Each row is a point on a landscape with many peaks, with its height.
A climber steps from a point to the highest of its 4 nearest points, and stops where none of them is higher. Distance is the straight distance between rows; heights are no part of it.
(916) height 41.1: [116 142 184 191  94  96 132 121 136  65 126 156  74 145 119 138 119 111
 124 103 121 121]
(923) height 37.3: [ 86 159 144 195 131 157 132 171  87 126 185 158 139  82  93  68 126 149
  78 105 143  76]
(55) height 39.2: [117 147 112  78 147  55 145  62 101 154 160  84 181 131 148 133 146 120
 174 126 149 129]
(423) height 17.0: [141 164 123  97 140  50 155  71 115 159 147 140 197 144 141 151 171  96
 169  98 192 125]
(942) height 45.0: [115 119 100 105 148  99 160 107 120 117 123 130 116 151 159 176 123 138
 145 169 132 138]
(342) height 48.4: [ 83 150 145 185 110 132 119 188 104 126 158 140 142 114 117  76 131 161
  82 108 134 124]
(242) height 47.3: [109 139 167 149  84  79 123 171 119  89 132  94 102 133 152 122  85 115
 114 127 118 153]
(48) height 49.4: [ 82 115 159 219 125 124 141  38 196 100 121 167  87 138 118 168 128 109
 173 192 134  90]
(680) height 37.1: [199 134 104 100 146 174 136 139 153 110  85 171 114 131 105 137 134 154
 116 134 126 105]
(59) height 50.3: [104 126 128 146 100  86 145 127 135 105 136 101  86 153 166 177 103  88
 142 173 120 133]
(865) height 25.1: [141 119 100  80 163 128 135 152 117 133 120 104 131 145 131 141 129 117
 136 146 112 158]
(30) height 17.9: [112 155 106  73 144  87 111  72 104 176 164  73 192 118 120  75 141  94
 153 104  91 119]
(1006) height 39.4: [116 118 111  81 126 122 115 115 118 158 141  71 140 123 162 118 110 116
 155 139  88 139]
(12) height 19.9: [143  84 124 115 152 205  83 161 102 219 122 101 164  82  99 103 123 112
 148 134 124 150]
(41) height 35.6: [124 109  97  71 125 127 119  97 106 161 140  61 136 125 163  77  96 118
 158 138  57 146]
(439) height 4.4: [126 129  76  74 171 136 110 130 119 205 149  92 185 117  93  88 138 113
 136 132 128 140]
(25) height 39.5: [132 127 121 119 119 103 116 184 127 124 106 103 126 142 152 120 113 133
 129 137 103 163]
(330) height 21.6: [139 101 218 190 101 103 158  48 205  75 138 146 100 136  57 126 136 123
 122  79 158  97]
(487) height 41.0: [107 131 159 175 104 104 135 135 154  69 114 143  77 155 138 183 120  93
 126 144 131 128]
(533) height 19.5: [108 111 138 169 124 151  95 210  95 169 138 138 149  87 136  77 144 156
 107 121 136  99]
(278) height 39.1: [156 129 127 108 129 141 140 110 146  91 105 151  88 143 143 167 124 131
 122 139 132 107]
(1001) height 23.6: [173 131 134 153 138 174 102 188 109 129  99 158 137  96 116 112 129 164
  83 129 138 104]
(504) height 35.8: [194 126 116  99 142 186 131 134 169 113  78 158 130 112  89 129 127 167
  97 122 133 106]
(858) height 40.5: [118 152 163 167  99 124 123 161 121  80 125 157  97 126 127  93 117 157
  86  72 136 108]
(810) height 45.2: [108 113  88  69 138  90 149  87 107 155 157  92 141 147 153 145 130 114
 169 141 112 136]
(375) height 41.2: [174 141 165 148 102 154 161 122 184  91  98 136 106 118  97 116 125 164
  81  87 149  73]
(129) height 21.3: [104  65 146 168 134 185  76 197  83 211 133 118 171  75 108 121 164 132
 115 131 130  83]
(296) height 31.5: [157 146  75  83 184 127 131 135 107 170 141 129 170 136  90 109 167 141
 132 132 124 151]
(674) height 37.5: [122 111 104 101 144 106 170  74 116 129 147 132 144 163 168 183 164 128
 171 132 157 136]
(7) height 14.3: [114 140  88  86 148 148  85  79 130 200 161  77 182 111 102  53 142  86
 141 119  64 134]
(993) height 20.0: [136 100 201 171  98 121 171  68 220  57 130 129 121 152  73 122 140 141
  93  74 157  89]
(340) height 51.3: [132 120 169 179  96 120 135  90 181  55 105 154  84 147 123 162 114 109
 129 124 136  95]
(393) height 53.3: [ 90 123 123 154 117  88 145  86 126  94 133 112  89 153 160 203 104  93
 165 193 127 156]
(244) height 46.7: [120 123 159 124 106 104  94 187 121 138 130  88 120 119 165  93  97 128
 124 143 106 163]
(938) height 28.9: [153 146 163 174  89 136 137 112 159  68 109 149 105 137 107 106 125 156
  74 100 151  93]
(868) height 60.7: [174 131  92  88 173 187 121 150 113 152 107 166 135 130  89 117 159 134
 124 123 132 126]
(685) height 54.4: [163 126  86  94 183 163 129 130 113 148 117 147 121 127 102 122 139 135
 124 133 112 145]
(216) height 16.6: [118 102 104 101 143 191  77 104 129 240 136  91 192  93  89  68 116  74
 142 122  95 136]
(596) height 55.6: [ 79 119 148 199 103 111 143  77 159  83 125 161  79 137 142 184 113 100
 162 162 131 116]
(273) height 21.5: [131 120  96  65 153 137 107 121 117 193 160  83 167 109 121  87 134 112
 146 131  80 158]
(914) height 37.9: [123 136 138 139 123 115 134 139 137  83 106 140  96 158 145 168 113 112
 125 135 112 134]
(521) height 42.9: [116 130 117 102 121 101 125 148 128 126 142  74 120 130 163 118  97 117
 136 145 100 158]
(315) height 55.9: [ 94 126 129 162 119 100 161  89 150  99 117 152  99 169 158 196 126 116
 171 202 137 125]
(990) height 32.4: [ 77 119 131 167 124 130 142  43 142 135 128 175 110 149 157 203 157 132
 194 189 165 117]
(451) height 44.5: [116 138 167 150  82  89 135 151 147  72 122 138  90 151 131 147  98 102
 116 118 108 138]
(839) height 42.1: [117 153 150 181 101 150 113 182 103  93 134 169 124 126 107  94 121 163
  81  99 136 116]
(878) height 25.2: [155 149 153 139 114 142 120 153 150 100  94 161 119 108 115 126 117 163
  78 116 141  96]
(303) height 47.5: [172 144  99 123 151 158 133 145 127 119 101 165 117 129 136 139 142 148
 119 118 127 137]
(835) height 52.9: [101 142 152 171 106 119  96 200 101 111 121 124 128 109 132  95 117 140
  96 112 134 140]
(501) height 33.3: [140 146 141 161 117 160 112 178 113 109 118 167 143 103 111  86 124 166
  83 112 141 114]
(322) height 34.0: [106 120 106 126 133 110 161  54 135 134 136 149 120 159 156 203 159 130
 179 163 162 124]
(418) height 33.1: [122 149 123  88 146  41 135  76 104 149 145  85 191 143 146 128 154 119
 155 106 140 128]
(428) height 21.0: [137 143  99  76 169  69 150  83 113 153 155 117 197 143 134 127 176  99
 150 115 144 139]
(380) height 22.3: [100 117 141 148 113 149  85 212 113 168 133 111 154  89 133  73 129 132
 113 124 127 136]
(82) height 46.1: [112 121 132 100 108  97 135 132 130 108 140  74 108 133 181 137  75 113
 149 171  95 149]
(133) height 33.8: [ 98 116 117 137 124 111 154  51 117 145 147 149 145 150 160 198 159 151
 187 143 186 140]
(137) height 25.6: [143 128 104  97 131 142 139 143 131 101 101 142 106 135 156 167 146 132
 131 148 113 148]
(104) height 33.2: [128  97 127 114 109 161  78 180 114 203 125  80 144  91 156  73 101 120
 128 127 103 152]
(220) height 44.6: [104 160 164 183 109 112 137 155 112  80 155 144 121 116 102  87 111 146
  89  87 137 142]
(18) height 12.0: [159 112 108  98 144 158 106 176 108 180 117 114 141 100 121 104 131 123
 126 126 113 153]
(595) height 36.9: [126 131  82  66 147 106 147  97 114 157 156  83 154 146 152 130 143 122
 146 135 116 164]
(492) height 24.5: [163 135 111 110 139 133 119 170 130 108 103 137 100 134 136 148 120 137
 117 142 122 149]
(637) height 15.5: [156 105 125 116 144 170  93 191  99 164 102 124 141  81 116 104 127 145
 111 124 133 141]
(325) height 57.1: [176 146  71  70 180 164 144 110 123 147 119 158 157 144 104 135 168 132
 125 120 132 134]
(413) height 49.9: [100 107 112 100 122  90 165  96 113 120 135  91 122 141 180 188 114 115
 172 169 120 152]
(205) height 27.2: [126 111 186 188  95 119 170  70 163  74 140 132 114 147  60 107 125 147
  94  69 150  87]
(464) height 52.6: [147  99 149 132 111 137 160  83 176  78  97 160  84 147 127 174 136 117
 128 142 127  94]
(127) height 29.3: [138 118 118 104 123 161  92 199 111 174 106  96 125  98 144  95 119 135
 113 130 116 152]
(864) height 49.7: [107 140 152 142 106 102 107 196 129 109 135 107 125 133 136  93  95 127
 112 119 131 154]
(732) height 53.0: [ 76 114 119 161 107  83 156  85 149 115 142 127  89 155 169 192  91  94
 161 202 134 150]
(354) height 32.5: [188 139 144 143 107 158 142 133 164  86  86 158 100 124 109 128 117 165
  72  98 132 100]
(200) height 14.4: [164 116 103  99 162 192  83 178  95 199 127 145 154  88  89 134 134 113
 120 113 114 134]
(304) height 68.9: [170 145 104 107 157 185 117 161 119 155  92 160 126 104 112 131 138 161
 106 123 130 127]
(1024) height 38.2: [145 120  96 121 156 122 160  87 122 104 121 154  91 170 146 195 157 124
 160 159 145 126]
(357) height 28.6: [154 135 149 149 118 121 124 146 140  81 100 137 100 135 135 141 115 150
 112 116 117 126]
(150) height 37.6: [120 162 156 174 112 128 146 122 131  72 162 144 116 119  68  88 112 179
  78  70 154  91]
(1005) height 70.7: [156 114 179 153 117 154 163  98 200  64  91 155  93 133 112 154 118 137
  96 128 125  91]
(346) height 16.2: [134 133  82  58 167 101 147  93 121 155 155 100 175 159 114 120 170 109
 139 120 137 145]
(403) height 40.4: [ 66 155 120 183 127 150 145 150  86 122 199 157 118  91  80  55 108 150
  88  88 141 111]
(160) height 62.8: [116 114 141 157 116 128 147  77 164  72 107 159  80 149 140 187 128 101
 141 166 131 109]
(640) height 39.9: [127 113 119  95 118 130  88 170 126 157 128  86 137 114 148  88 109 127
 120 127  98 143]
(828) height 27.5: [129  83 141 128 130 174  71 179 100 210 123  94 170  88 125  76 130 132
 129 126 116 130]
(321) height 46.0: [116 112 101  96 140  95 145 135 117 103 121 112  98 147 155 167 105 115
 158 157 111 159]
(453) height 29.8: [153 156 165 151 111 143 124 157 131  92 102 165 107 122 118 103 112 167
  84 102 123 104]
(476) height 21.4: [124 169 119  68 132  63 104  62 128 167 173  74 205 130 116  95 144  91
 153  86 104 115]
(653) height 31.6: [105 130 116 119 131  83 153  43 103 173 151 151 151 152 167 187 157 117
 208 118 215 147]
(544) height 47.2: [138 153 146 153 111 118 111 189 127  91 126 137 104 131 150 101 103 120
 101 116 127 138]
(177) height 27.0: [147 122 133 122 132 137 113 188 123 131 110 132 118 125 140 132 116 129
 122 135 114 150]
(930) height 22.8: [139  74 136 121 120 205  72 163  99 236 120  93 167  88 106  90 117 109
 129 122 115 131]
(709) height 31.4: [153 129 112  97 152 158 120 166 115 135 108 146 121 125 126 140 132 134
 118 124 121 147]
(554) height 45.1: [ 67 158 135 182 110 121 136 169  96 115 183 139 131 113 122  61 122 157
  85  88 131 136]
(258) height 41.7: [138 159  87  72 173 111 150  81 109 140 140 142 160 161 129 160 185 118
 149 113 166 141]
(925) height 55.4: [104 115 136 166 120 136 150  60 180  93 110 155  80 139 139 191 140 123
 184 180 139  94]

Where does a climber stop that starts at each point below?
(129) => (835)
(476) => (160)
(423) => (304)
(357) => (835)
(418) => (160)
(12) => (835)
(595) => (160)
(346) => (304)
